Each row is a point on a landscape with many peaks, with its height.
From any point a climber steps to the highest of the 2 points nearest to it. It stops when none of these is higher. Distance is the straight distance between rows; heights are no part of it.
pek (h 8.8): [  2  11   0   8  -3  -4   5  -8   9  -4  -1   7  -3   3  -1  -6  -5 -18
   4  14   3  -3  -5]
Ganu (h 17.9): [ -7   8  11 -15   6   3  21 -16 -14   2  13 -16   4 -10  13   7  -1   7
  -8  -6 -12 -10   9]
Botov (h 48.9): [  1  -2  -6  -3  15   5   6   8  11   9   7  -2  -4  -1   4  -9  12   2
   4   5 -11   1   0]
pesu (h 2.6): [  2 -13 -16 -14   3   1  -3 -10   6  -9   8   9  -1  13  -6   0   4  -2
  -1  -8   6  -7   3]
gede (h 25.2): [  8   1  16 -16 -15  13  13  -4 -11  -6   3  -6   4 -10   7   0  10   2
  11  13 -10  -6  -6]
Gat (h 33.7): [  1 -12   1   4  10   3  14 -15  13 -14 -11  17  -9   9 -12  -1 -26  -4
 -13  -5   2  -9  -2]
Pubur (h 35.4): [ -2  -8   3  -2  16  -3  18 -23  16  -8  -6  18  -8  10 -14  -9 -12  -3
  -6  -1   4  -8 -12]
mula (h 39.9): [ -3  -9  -5 -13   6   4 -18   8   4 -11  -7  -5 -16  -6   7  -1   4  -6
 -14  -3  13  -4   3]
gapam (h 59.8): [ -1   5   8  -8  -9  14 -21  -5  -2   0   5   7   5   1   1  -8  20  -2
  14   3   0   2  -8]
sis (h 28.9): [-10   8   4  13 -10  -6  -6  -2 -11 -19  -6 -10  -2  17  14  12 -20  -3
  -3   1   8   3  -1]
levo (h 37.6): [  2  -7  -2  -3  16  -1 -13  18   9 -11 -18   1 -15   2   8  -6   2   1
 -18  -7  18   5   3]
Nuvup (h 43.5): [ -7   1  11  -5  -5   0 -17 -25  -8  -2  19  10   4  -2   5   4   0   0
   3  -8  -4  -9  12]
foz (h 16.6): [ -4  19   2   5  12   8  -2 -13   7  16   2   5   9  11   4 -10  16  -9
  14   0  -5  12  -3]
manuv (h 47.7): [ -1 -11  -7   5  -7  11 -25  -4  -4  13  14  11   9   8  -1   3   4   4
  17 -10  -4   0   3]
ger (h 4.2): [  6  -4  -8  -6  -2  -4   6 -19  -2   5  16  13   9  -3 -17  20  11   9
  -1 -21   7  -8  13]
Zuzo (h 66.4): [ -6 -16 -10   7  -3   2  -4  -4  -5  12  14   4   6   8  -1  10 -13  -2
   1  -8   2 -21   7]
zirid (h 61.7): [ -5 -17 -12  13   7   3   1   4   1   8   8  -2   0  -5  -1   5 -14 -11
   2   0   8 -24  -3]
napom (h 11.4): [ 14  14  11 -12 -15   6  11 -18  -7  -2   4   2   4  -6   0   6  11   6
  10  -3 -13  11  15]
Depom (h 38.7): [ -5   2  -1   7  18   1   3  -4   7 -23  -4   8 -13  -9  -4   6 -14 -23
 -20  -6  17   5   7]
Ribi (h 34.8): [  5   5   1  -9  -6   1   7  -4   1   6   8   5  -3  -4  -6   9   8   7
 -15  -6  -8  -6  20]
fipo (h 55.7): [  0   3   4 -11  -8  10 -15 -17   8   8   6  12   1   8   0  -7  12  -6
  11  -4  -2   4   2]
pulid (h 23.6): [ -2   6  10  -3  -6   5   8   3 -16 -13   5 -14   5  -7  12  -2   5   0
   8  14  -4 -11 -12]
gabu (h 23.1): [-12  14   7   6   1  -3  -9   3 -17   2  -7 -10  12   8   1  -6   5  -1
   3   2   7   2 -12]
kavir (h 44.9): [-13   0   3  13  -8  -8   2  12  -8  10 -17 -13   6 -12 -15  -3 -10 -10
  -7  -7  11  24  -6]
kedan (h 41.9): [-19  -4  -9   7   8   5  -3   3  -3   2 -15  -9  -1  11  -1   9 -11 -18
 -12 -13  21   1  -4]
rufet (h 34.7): [-13 -13  -5   1   4   5 -19  12  -3   5  -9 -12  -4   3   3   3  -1   1
  -6 -10  20  -6 -10]
fita (h 50.4): [-16  -2   0  19   1   1 -12  21  12   8 -17   6  -3  -3  -9   6 -13  -8
 -14  -7  14  22  -7]
nemaz (h 31.8): [ -1  -6  -2  10  12  -7   2 -14   9 -17  -1  16  -5   6  -5   5 -21 -12
 -11  -1   7  -9   2]
pade (h 5.3): [  4  -7 -20   5  22  -2   5 -22  -5   1  10   3  13   3  -3  11   0  10
   8 -17 -11   2  14]
sot (h 41.7): [ -3   2  -3   6  -3 -14   6   3 -17   1 -16 -12   6 -12 -15 -12 -10 -15
  -2  -2   4  25  -1]
fem (h 21.4): [ 23  -6  -4   4 -10  -2   5  16   3   5   8  16   0  -5 -15   0   2  11
   4  11 -19  -1   8]
nizev (h 39.2): [-12  10  13  11  12  -8 -18  17 -10  -5 -13 -16  -4 -12  12  -6  -4   0
 -18  -5  14   3  -3]
Piga (h 43.3): [ -1   7 -11  -4   6  -3 -12  10  -1   4  -6  -3  -1  -5 -10 -14  17  -7
  -1   3   7  -3  -9]
dez (h 9.9): [ -1   5   3   8  -6  -5 -14  -7  10  -4   5  14  -9   5   3  -2  -6 -10
  -1  11  -4  -2   5]
mozib (h 38.3): [  1  14  -3   4  -3 -15  -5   3 -11  -4 -17  -3   0 -16 -18 -15   1 -19
  -3   9   1  16  -3]
gegov (h 21.9): [ -5   6   4  -5  -4   1  11 -17 -13 -13  12  -8   5  -2  10   1  -6  -6
   4   3   3 -15  -7]
gole (h 46.5): [-13   9  10   9  -8  -5 -13  15   7   1 -19   0  -6  -7  -9   4  -8  -9
 -15  -3  10  32   0]
nol (h 35.5): [ -1   2  -1   4  19  -3   2  16   1  -5 -19  -9  -9   3   6  -5  -3  -8
 -19  -4  15   7   0]
ginol (h 23.3): [  5  -1 -13   7  15  -6  -8  18  -1  -8   6   0   4   6  -2  -9   9   8
   5   4   0   2  -4]
bet (h 23.8): [ 17   1  -6   1  -9   5  14   3 -11   5  14  -7   8 -14  -5   3   9   9
  16   4 -14  -5   7]
vike (h 52.7): [  9  -4   0 -10   4   3  20   2  16  13   4   1  -9  -6   0  -8   5   2
  -5   9 -15  -6   8]
gezuz (h 42.5): [ -9  -8   0 -14  -5   3 -13 -11   3 -10   2  -1 -13  -8   3   3  -1 -10
  -9  -1   9 -15   3]
Sim (h 17.1): [ 14 -12  -4   2  24  -7  17  -4   7  -1  18  13   1 -17 -17  -7   5  14
   5   0 -16 -10   4]
vad (h 0.7): [ 11  -1  -3  -6 -16  -8   8   6  -7  -6  -1  -6  -6   7   2  11  -8   6
 -12  -1  -4  -5  15]
lomer (h 26.7): [  8   1  11 -13 -26   5  13  -3  -9   3   1  -7  -2 -10   2   5   1   1
   4   8  -7  -9   5]
sulub (h 52.3): [ -5  -4   6   9 -22   2 -26  11  -1  14   4  12   2   7   6   6 -10  11
  11   3  -3   4  -5]
vope (h 45.2): [-13  -5   1 -18   8   9   2  -6   6  10   5  -8  -8   1  12  -5   8  -6
  -8  -5  -2 -11   4]
nuluz (h 41.2): [ -5   4   2   1   9  -7 -11 -25  -7   4  21  11   6  -7  -1  14   3   9
  -4 -16  -6  -4  19]
matu (h 3.0): [  8 -19 -18 -11  -3  -9   0 -14   0 -11  10  11  -1  -1 -12   8  -3  -3
  -1  -8  12 -17   5]
sok (h 30.9): [-13   2  -6   5  -2  -6 -18  18  12   0 -14  -5   9   4   5  -1  -3  19
 -10 -12  19   8 -11]
nukev (h 15.2): [ 14  -2 -12  -4  19   2   3 -13   7  -1   2   8   1  -9  -4   0  12  11
   9   0 -21  10  12]
Mugo (h 49.0): [-17   1  12  -7   2   8 -11 -10  10  13   0   0 -11  -9   9  -7   4 -15
  -8   5   2 -14  -2]
funor (h 29.3): [  2  19  -5  13   3  -9   8   6 -10 -14  -5  -9  -2 -16  -8  -3  -9 -22
  -1   9   9   0  -6]
Kef (h 38.4): [ -1  -1   1   0   4 -15  -6  18 -10   3 -20 -16   1 -24 -11 -13   1  -2
  -8  -4  10  12  -3]
veva (h 20.6): [ -5   0  13 -10  -6   9   9 -23 -20  -8  13  -4  14   1  10   9  -3   6
   4  -5  -4  -9   2]
lufo (h 49.4): [ -3  -9   6   3 -16   0  -5  -3   3  15   2   8  -9 -13  -2  12 -13 -10
 -14   1   0 -17  11]
Zula (h 29.2): [ -6  -2  25  -3 -14   5 -12  10  -7  -5  -8  -2  10  -7  12   1   9  10
   0  16  -1   1 -16]
Bilam (h 28.4): [  0  -6 -10   9  11  -2 -11  12   5 -15 -20  15  -3  16 -14  -6  -9   5
 -11  -4  10   9 -13]
bifo (h 19.2): [ -9  -1  17 -14   0  13  10 -16 -19   7   8  -6  13 -11   9  13   5   9
  -9  -4 -12 -11   8]
lopa (h 33.5): [ -1   2 -11   2  19  -5   7   9  -5 -12  -9  -8  -1  15   8  -2  -5  -1
 -11  -8  16  -1  -3]
Pumo (h 58.1): [ -6 -15  -2  16   7  13  14  24   7  -5 -14  -3  -5   5  -8  10 -16  -7
 -14 -10  18  17  -5]
sevez (h 34.2): [ -5  19  -8   5  -2   0  22  -5 -16  -2  -9 -18   8   2  -3   0  -5 -17
   6   3  14  -6 -17]
Zises (h 40.9): [ -4   2  -7   3   9 -14 -17  17  -9   8 -11  -8   5  -9  -7 -16   8  -1
  -6  -3   8   2  -5]
dum (h 39.3): [ -9   6 -16   8   7  -5   0  -3  -9   3 -17  -1   8  16 -12  -2  -5 -15
  -6  -7  17   4  -8]
Lal (h 30.3): [ -4  -1  -2   5  -5  -7  -6   0 -12 -17   5 -11   0  17  14   9 -13   4
  -2  -4   5  -7   8]
pebif (h 34.9): [ -3  14   6   7   9  -6   8  -5   5 -23   0  -2 -18 -18   6   4 -15 -23
 -16   8   7   3   5]
vufo (h 49.3): [ -6   4  16 -20  -8  10  -3 -36  -5  -2   6   8   5   8   9   5   7   0
   4 -12  -2   5   9]
gopo (h 58.2): [  5  -5  -2   2 -26   6   0   6  -6  21   0   7   8  17  -3  17  -7   9
   2  -8  -2   1   8]
mepo (h 53.8): [  9 -25  -5  -6  -1   3   6   0  16   3  -7  18 -15 -12 -14   0  -8  -5
 -11   3  -2 -14   5]
zabi (h 15.4): [  2   3   0 -15   0   1  26  -8  -1   0   5 -15  -6  -1  12  -1  -3  -3
  -3   3  -2  -9   1]
romev (h 33.1): [ -3 -22 -11  -9   5   4 -10  19   6   6  -2  -7  -7   4   4   2   2   8
  -3  -7   7  -6  -2]
fuzer (h 35.3): [ -9  -1   5  -6  19   8  -6 -19   3  11  14  -5  -3 -18  10  -1  12   3
   4  -6 -14  -1   8]
Zefe (h 8.6): [ -7  14  17  11  -3   4  -9 -17 -12  -6  17   7  15   0   7  -4   1  -6
  17   6  -2  -8  -5]
solab (h 16.5): [  1   4   0 -15  -7   3  24  -9 -12  -2   4 -18   0   7  11   6   0   8
  -2  -8  -8   1   9]
duti (h 27.9): [ -2   2  18   8 -18  -1   0 -15  -7   7  13   6   6 -12   3   6 -13 -10
  11   7   1 -20  -3]
duf (h 41.4): [ 12  11   1   4  -3   7   8  -4  14  10   3  14   4   6  -5 -12  10  -8
  21  12  -6   4  -5]
suku (h 49.7): [  5 -22  -2   0  12   6   4  -3  16 -15  -7  17 -16 -14 -19  -1 -11 -10
 -12   0   8  -8  -3]
mib (h 63.2): [ 10   1   5   6  15  -4   6   8  10 -13  -4   9  -9  11   5 -13 -10   5
 -10   9 -16   1   8]
ginon (h 32.9): [  9  12  -3   5  -6 -10   1  14   6 -12  -8  -2  -5   5  -1  -7   4  -1
   4  16   1  10  -8]
Mitir (h 54.2): [ -2 -11   3   6 -20   4 -11   9   4   8  -5   2 -15 -10   3  12 -16  -8
  -7   9  -5  -1   7]
gitip (h 31.4): [ -2   5   8  -1  -9  -1 -11  17  -2  -1  -6 -12  -2 -11   3  -7  13   8
   5  12   3   2 -16]
pafa (h 16.1): [ 15 -15  -8  -1  15   4   3  -5  11   4   9  16   1 -10 -16  -6  11  12
   6   0 -20   2   7]
zom (h 21.6): [  3   5  21 -14 -21  10  -1 -20   0   2   2   9   1  -3   4  -3   3 -10
  11   5   0  -7  -3]
zus (h 39.1): [ -4  -2   9  -4  22 -18  -4 -20  -2   2  28   8  -6 -15   2   7   4   9
  -1 -12  -7  -7  14]
Bivan (h 47.8): [ -4  -6  -6   1 -15   4   3  -3   1  -2  -9  -8  -6  10   4  11 -13  -9
  -1   0   9   3  -2]
Zup (h 35.1): [ 12  18  -8   8  -7 -11  -3   8  -1  -8 -12   5  -1  -4 -12 -12   7 -14
   5  15   2   8 -10]
kup (h 18.9): [ -8   9  14  -6   3  -1   4 -25   3   9  14  10   4  -4   0  -6   8 -11
  19  -5  13  -8 -16]
tuz (h 26.9): [  8   4  -2 -10   5  -5  10   9   3 -11  -1 -13  -7   9  12  -2   6  11
  -1   3  -6   9   6]
fip (h 21.7): [-12   1   3   4  -2   5 -22   4 -18   0   1  -4  13   1  -2  -4   9   0
   4   2   7  -8 -15]
Fova (h 37.0): [  1  -9  -2 -11  14   6  29 -18  16   3  -3  14  -1  15 -12 -11  -1   2
   2  -2   1  -7 -13]
Moko (h 36.6): [-15   0   4   2  12   0 -19  13 -12  -6 -10 -17   0  -1   9  -4   1   1
 -13 -10  18  -8  -5]
guvit (h 46.2): [ -2  -1 -11  -4  18   4  -3   2  10   8   5   9   2   3  -8 -16  17  -4
   4   2  -2  -3  -8]
nozon (h 65.0): [  6  -6   5  -6 -13  -8 -11  23  18  -3  -7  -3  -8  -1  10   0  -3  23
  -7   3  -1  12   3]
poku (h 52.4): [ -7  10   7 -19  -7   9  -9 -23   3  -5  -1   6  -3  13   6  -4  13  -9
   4  -5   4   6   0]
fivut (h 56.7): [ -9   2  -6  17  16   1  -1  11   2  11   3  -5   1   1   5  -5  -6 -13
  -3   2   5 -15  -7]
bogu (h 22.9): [  4 -13  -2  10 -20  -3   6  18  -8   6  -1 -14  -1  -6   2  12 -17  -1
   5   8  -1 -10  -2]
tabe (h 14.2): [ 18  10  -6  -3  10   1   6 -20   1   3  -7  -1   0 -14   5   3  13   8
  16   3 -22  18  14]
vego (h 42.6): [-11  10   9   7  -1  -6 -11  12  -4  -3 -20 -14  -7  -9   0   1  -3  -7
 -13   0  13  14  -4]
zadeg (h 0.1): [ 12   1  -2  -4  -1  -8  22   2  -1 -10  -4  -2  -6   8   4   9 -13   5
 -23  -3  -2  -8  20]
Nefov (h 13.2): [ 13   9  -5 -11   7   4  23 -10   1   2  -1 -12   0  -5   8  -2  14   7
  12   2 -17  15   8]
Ribo (h 37.2): [ -8   1   2  -3  31  -5  -8 -19   6   2  18   1  -3 -12  12   2   5   5
  -3 -11 -14  -1  14]
dilor (h 14.1): [  5   6   5 -12  -6  -2  34 -20   3  12  11  -3   2  -3   4   2  -4  -3
   9   0  -3  -6   0]
Bosa (h 23.5): [  6   7  17  -9 -10  18   5 -12  -8  -3   5   3  14  -6   2  -3  12  -6
  26   3  -6   0  -5]
Rola (h 30.1): [  4  -7   4  -8  -5   4  -3   9  -6   1   6 -13   0  -7   7   0  11  16
   6   2 -12   3   4]
Bopu (h 9.4): [ -3  10   8   7  -9   7  -6 -18  -5   3  10   5   9  14  10   0  -4  -5
  16  -4  -4   2   4]
tane (h 45.7): [ -2   2  15 -14 -15  10   6 -10  -7   3  -3 -11   6  12  12   5   8  12
   9  -4  -8  14   2]
sud (h 33.3): [ -3   4  -2 -15  20   5  15 -21   6  13   8 -10  -2  -9  11   0  10   1
   4  -5 -13   4   7]
tobat (h 10.4): [  5  11   7  -3 -12   7  -4 -18  -6   7   6   7   7   5   3   8   4   4
   7  -8 -14  10  18]
Fubir (h 29.9): [  0  -3 -12  16  10  -1  -3   3   3 -17  -9  10  -1  17  -7   1 -16  -8
  -6   0   8   0  -5]
mizo (h 13.0): [ -7  17   4  12  10  -9 -14  12   3  14  -7   2   1   2   1 -17   7  -6
  -4   9  -5   5  -5]
faz (h 30.7): [ 13  10   2  -9 -20  -1   7   3   5 -11 -10  -6  -9  -1   2  -5   8  -5
   8  20   0   9  -7]
sidi (h 31.6): [  1  -1 -11  -7   6  -6   6   3  -7 -22   5 -13  -3  13  10   2  -6   1
  -4  -6   8  -9   5]
Vot (h 55.6): [  9 -17  -1   4 -10  -4   2  28   9   9  -9  -1 -11  -6   1   6 -12  13
  -9   5  -4  -3   3]
tive (h 25.6): [  9  -1 -11  -9  25  -2   7   6   1 -20   2  -9  -1  12   8  -5  10  14
   1  -9  -6  14   7]
kobeb (h 28.7): [ 14   0   7 -12 -29  -2   4   8  -2  -4  -6  -7  -9  -2   3   2   6   6
   3  10  -7   5   3]
zub (h 4.7): [  8  -9 -17  -1   7   1  -3 -10  -6   0  12  13  11   6 -14  14   6  13
  -3 -16  -6  -5  16]
siv (h 70.1): [ 12 -10  -2  -6  -7  -6  -5  19  11  -1  -2   7 -10   3   2  -5   4  17
  -3   7 -12  11   4]
tobe (h 20.8): [ 17  -5  -5   6 -15  -1   7  13   4   5   3   5  -2  -2  -3  -1  -2   0
  11  17  -8  -2   0]
Bure (h 30.8): [  9  12   4  12 -10 -12  -8  12   4 -12   7  -2   3   5   7  -5   4  13
  13  11  -8  15  -5]
nev (h 55.0): [ -5  10   5 -10  -6   4 -16   0  -8   1  -8   0   9   6  -7 -12  25   5
   9  -3   8  11 -14]
Beke (h 37.5): [  4   2   0  -6  17   2   8  -5   7  10   3   7  -3  -7  -5   9   9  11
 -21 -10 -16  -1  22]
Gir (h 36.1): [  4   2  -6  12   5 -13  -6  28   4  -2 -16  -9  -1 -21  -8  -8   0   3
 -10  -1  15  13  -7]
Dedav (h 54.3): [  4 -13  -2   9  10   9  21  17   7 -15 -17  -4 -10   3  -2   6 -18  -9
 -12   0   9   8  -1]
Soli (h 52.9): [ -5  -2   3 -11  -2   7  -3  -2  15  17   1   1 -14 -10   1  -9  10 -13
   1   9  -2  -9  -5]
zona (h 25.1): [ 16   5   8   0 -26   6   8   5 -16   5   8  -5   7 -12  -3   6   4   9
  12   8 -14  -6   7]
febe (h 25.9): [ -6  -5  14  13 -21   9  -5   1 -12   2   1  -3   3  -7   7  10 -17 -11
   9  13  -4 -12  -5]
pomib (h 10.9): [ -1   6   3  -1  -4  -2 -17   0  12 -11  -7   6 -16  -4   5  -4  -1 -14
 -11  13   1   4   3]
Kuzem (h 18.8): [ 23 -10  -8   2  -2  -9  21  -1   8  -8   8  15  -1  -9 -17  -6  -6   4
   4  10 -10 -15  -2]
Zaz (h 46.9): [ -3   7   0  10  -7   5  -8  15   8  22  -3   3   9   9   1  -8  10   6
  17   5   0  12 -14]
nata (h 69.7): [ 14   2   2   7   3  -5   9   3   3  -9   0  11   0  13  -3  -1  -5  15
  -6   4 -23   7  15]
rutoz (h 52.6): [-10   6 -10  20  18  -7   3  11  -5  18 -13  -3   8   4  -7 -11  -8 -13
  -6   1   5  -3  -6]
ganer (h 49.9): [ -8   1   6   7  -9   8 -28   0  -1  10   8  10   5  12   8   1   1   6
  13  -2  -7   7   0]
keve (h 19.7): [ 21 -18 -15   1  -7  -3  11  11   3 -10   2   7  -3  -3 -12   1  -8   2
   2  10  -4 -12   0]
vilif (h 22.3): [  7  -7  -9  13   2  -7 -13  24   3  -5   6   3  -1   1  -1  -3  -4   3
   7  10   0  -4  -7]
Peduv (h 14.3): [ -9  24   6   6  18  -4  -4   1   0  12   4  -3   1  -8   3 -21  12 -10
  -2   8  -7  -3  -4]
goba (h 44.5): [-16 -10  -7   6  -3  12   0  -5  -3  -6  -5  -8  -7   1  -3  16 -15 -20
  -7  -7  19   2  -2]
diman (h 12.1): [ -7  16   6   5  -1  -5 -18   9   9   5 -17   5  -8   2   0  -9   6  -8
 -10   9   1  12  -5]
luzul (h 36.9): [-10  18 -10   4   8  -8  13  -8 -14   7 -15 -10  10  11  -3  -9  -7 -18
  -4  -5  10   2  -9]
birak (h 22.5): [ 20  -4 -12   8   1  -3  -1   8  -5   0  15   5   6 -10  -9   5   7  12
  12   4 -20   3  14]
Fen (h 45.5): [ -9 -17  -2  -6  -6   6  -2  -8   3   4  -2  -3 -11  -9   4  10 -15 -13
 -13  -5   7 -14   7]
tagag (h 42.3): [ -2   1  -8  18  10  -2   0   4   2 -20  -2  10  -2  -8 -18   3 -12 -23
 -10  -1  11  10   0]
fuva (h 62.1): [  5 -14  -8   8 -10   2   3   4  -1  15   1  13   6  13  -8   9 -14   3
  -4  -1  -6 -11   8]
Teb (h 15.5): [ -7  20   0   8  24   5  -6   1   5  13   4  -3   5   1   3 -15  19  -3
   9   6 -14  11  -4]
dabe (h 26.8): [ -8  19   5  17  -9  -7  -2  -4 -11 -11  -9  -7   1   8   3   3 -10 -14
   0   8   8   6  -8]
lorom (h 75.9): [ 14  -8  -2   3   6  -2  -1  15   6  -2   3   8   0   6  -2  -2   2  22
  -1   2 -22  14  11]
kor (h 46.3): [ -3   0  19 -15 -17   9 -12 -19 -12  -8   5   7   3   0   6   5   6   3
  -4  -1  -8  -4  10]
gav (h 33.8): [  4   0   1   4  -7  -7 -15  27   8  -7 -11  -8 -10 -19  -2  -4   4   3
  -5   9   9   8 -10]
vid (h 6.9): [  2   7 -18   0  15  -5   7  -6  -1 -15  10   2   6  10  -4  -9   5  -4
   7  -1   6  -7  -8]
Riki (h 55.1): [  3  -4   4  10 -26   2  -8  13  -4  25   4  10   5   7   1   9 -10   8
  11   0 -11   2   2]
ker (h 59.4): [  7 -11   5   2 -18  -7 -14  24   6   1  -8   1 -16 -10   6   8 -11   8
  -9   6  -6   4   9]
kul (h 6.3): [ -6   1 -15   0  12   4   3  -7  -9  -6  16  -6  10  12   5   1   5   0
  11  -8   3  -6  -4]
Maz (h 21.8): [  6 -14 -10   8 -11   3   7  17   3   5  -4  -9  -5 -11  -4   4  -8  -6
  10  14   2  -7 -10]
ran (h 24.7): [-17  19   5   5   5  -1   4  -9 -10  -9  -6 -12  -1   7  12   4 -11 -16
 -10   1   9  -6  -5]
Geber (h 57.9): [  2 -18  -3 -13   0  -1   6  -8  19  12   1  10 -13 -12  -9  -2   1 -11
  -3   5   4 -15  -1]
benuz (h 31.5): [ -4 -16  -4 -19  -7   9  -8   3  -6   3   5 -10  -3  -1   4   2   9   7
   1  -3   0  -8   4]
Tasol (h 7.8): [  0  20 -10   0   9 -10   8  -9   0  -8  -4   7   0   8  -4 -10   4 -14
  -2   4   7   0  -8]
pavo (h 17.8): [ -5  16   5  -2   6   1   9 -24   7  10  11  12  10  10   1  -8   6 -14
  17  -3   5  -1  -7]
nevun (h 29.4): [ -5  -3  -8   4  11 -12 -19  17   8  -2 -19   8   6  13  -6  -6  -4  13
 -13 -12  15  12  -9]
duk (h 42.4): [-11 -10   1 -10   9  14  -5  -4   4  20   3 -11  -2   3  11   2  10   9
  -3 -11 -11   2  12]
naz (h 24.2): [ -4 -15  10   4 -25  11  -4  10 -11   3  -6 -11   1  -9   4  13  -9   2
   6  10   4  -7 -12]
fidun (h 13.1): [  2   4   7  -5  -2 -15  23 -17  -1  14  20   3  -2  -9  -2  10  -5   2
   0  -3   2 -15   3]
nase (h 12.3): [  9   8   1 -17  -3   6  15 -17  -4  -4   9  -5   1  -9   3  -1  13   5
  13   0 -10   7   6]
tezos (h 33.0): [  6   6  -3   6   7   2  -2  -4   0  -3  10  -3   5   1   7  -1  10   5
  17   4 -17  12   7]
zek (h 31.2): [ 11   6   5  10 -11  -5  -4   5  -2  -1   7  -2   7   6   6   5   1  19
  14   4 -17  21  10]
rep (h 20.3): [  0   5  32 -13 -11  -1   4 -27  -2   5  13  15   3 -13   1   1   4  -8
  18  -1   5  -9  -7]
Lis (h 3.6): [  2  -5  -9 -14  -4 -10  10 -20  -4  -2  12  10   3   6 -11  14  -3   4
 -13 -16   8 -16  13]
nogon (h 1.7): [ 11  -6 -11  -7  -5  -4 -11  -2  -4 -14   7   9   0  15  -3   5   3  12
  -2  -9  -7   8  14]
feto (h 48.3): [-11   3  14 -14  -9  13  -5  -5   4   6  -9 -10   6  12  11  -1  18  14
   8  -4  -1  20  -8]
fazus (h 47.3): [ -5  -7  -3  20   8  -6 -11  26  11   9   0   4   8  14   6  -3  -9  16
   2   1   0   1 -11]
bina (h 46.1): [ -3  -9  -9   7  18   4   3  -7  12 -18  -6  17  -7 -10 -25  -2  -8 -18
 -12  -7  17  -1  -7]
Zolal (h 24.4): [  7  -4  -6  -2  28  -2   2  18   6 -10  -5  -2   0  13   3 -12   8  16
  -6  -5   4   5  -3]
fiza (h 32.7): [-20  -1   2  -3  -3   1 -18  11  -1  10 -12 -14  11   4   2  -1   6  16
  -5  -8  17   0 -17]
Mupug (h 44.3): [  5  18  -1   9  -1  -1  -1  10   5  16  -8   8   8   9  -9 -16  13  -6
  13   9  -3  12 -13]
faba (h 54.0): [-14  -9  -5  14  -6   4  -1  17  11   4 -20  -2   0   8  -6  15 -17  -2
  -8  -7  19  19 -11]
fatir (h 35.0): [  5   3  -2   0   5  -3  -3 -11   2  -3  21   5   1  -8   3  -2   4   1
   8   0 -11  -4   7]
dabip (h 28.5): [  1   2   8  -4  -6  -3   3  17   6   0  -1 -22  -2  -1  15  -2   5  20
   2   6  -4   9  -2]
vaz (h 26.1): [-13  -3  12   4 -14   1  -8   5  -6  -4  -8 -16   7  10  15   8  -7  13
   0  -1   8   1 -10]
ser (h 27.6): [-10  -9  18   0 -17   0 -15  14  -3  -9  -7  -9   8  -6  10   8   0  19
  -3   6   7  -2 -14]
pul (h 5.8): [  0  -6 -16  -7  17   5  10 -15   0  -2  11   1   7  10   0   3   7   7
  12 -12  -3   3   4]
ripip (h 37.1): [  1  -9  -2  -6   8 -13  -5 -13   3  -1  21  10  -4  -8  -2   1   0   3
  -5  -7   0 -15  11]
dud (h 32.3): [  3   8   5   2 -11   5  10  -9  -9  14  13  -2   7 -10  -4  16   6   8
  -3  -7  -9  -8  14]
kasuk (h 40.0): [  0  -9  -7 -10  18  10  10  -2   3  19  -1  -7  -1  -2   3   9   9   9
 -13 -16 -13   1  21]
Ral (h 57.5): [ 10  -4   6  -7  15  -2  16   0  16  -6  -1   9 -12  -4   1 -13  -3   3
 -11   9 -13  -7   8]
tavo (h 21.2): [ -4  -6  -7  10  -3   0 -15  17 -10   1   4  -9   5  -4  -3  -2   4   0
  10   4   7 -12 -15]
lalol (h 24.6): [-13   8   3   2  -1   0  -6   0  -1   1  -4  -8   1  20  12   1   0   1
  -2  -2   5   6  -1]
rir (h 39.0): [ 11  -4  -9  -6   3  10  20  -8  14   5  -2  16   3  12 -12 -11  10  -3
  12   5  -4   0  -8]
mev (h 48.8): [ -8  10  -2  16  -3  -4   3  12  -5  16 -20  -8   5   1  -8  -4  -7 -14
  -3   5   7   9 -11]
nafa (h 51.4): [ -9   5  14 -14  -8   7  -6   3  -3   1 -12 -10  12   5   2  -6  23  14
   3   0   9  14 -19]
Kif (h 1.3): [ 13  -7  -9  -7  -6  -8   1   9  -7 -12   1   3   0  11  -6  11  -2  17
 -15 -10  -2  -4  17]
vasuk (h 49.2): [ -5  -7   0  15  -5   2  -8  19  12  19  -1  15   7  15   4  -1  -8  12
  12   5  -4   8 -13]
vapa (h 2.1): [  0 -13 -14  -9  -4   0 -16  -1  -2 -11   4   1   0  17   0   2   8   7
   5  -9   5   4   2]
feg (h 31.7): [ -1  13 -11  15   1  -2  20   2  -8  -4 -11 -12   3  -5 -11   2 -12 -23
   3   7  10   4 -12]
zimoz (h 22.8): [-16  14   2  -2  19  -3   0  -9  -8  -5   9 -10   0   4  15  -4  -5  -9
  -8  -7   8 -15  -4]
kodo (h 50.6): [  1 -13  -8  -4  -6   1  14  11   6  -7 -16 -13  -8   9   5  10 -13  -5
  -7   0  12   4  -4]
talav (h 18.0): [ 17 -10  -1  -4  13  -6  28 -10  10  -3  11  16  -4  -9 -21 -11   0  10
   9   7  -8 -12  -7]
Kitug (h 30.0): [  5   6  17   3 -15   1   7 -15 -12   9  20   6  12 -16  -4   8   0   2
  11  -2  -7 -14   7]

For each start below, name the point where the climber stops.
vad => lomer
kobeb => Zuzo
Fubir => vasuk
feg => Pumo
febe => Geber
zimoz => ker
vilif => Pumo
zadeg => lomer
dilor => lomer
nevun => Pumo
Bure => Zuzo
Zefe => Geber
kul => lomer
lalol => lorom

Call two points neighbours if one is among the 2 nearest of the other. Go from one point of each pair to the other, from neighbour to neighbour, staying as high as possible. Name the lowest point that can't be avoided.
Geber / vasuk => Bilam
Geber / ker => gegov
zus / Geber => funor
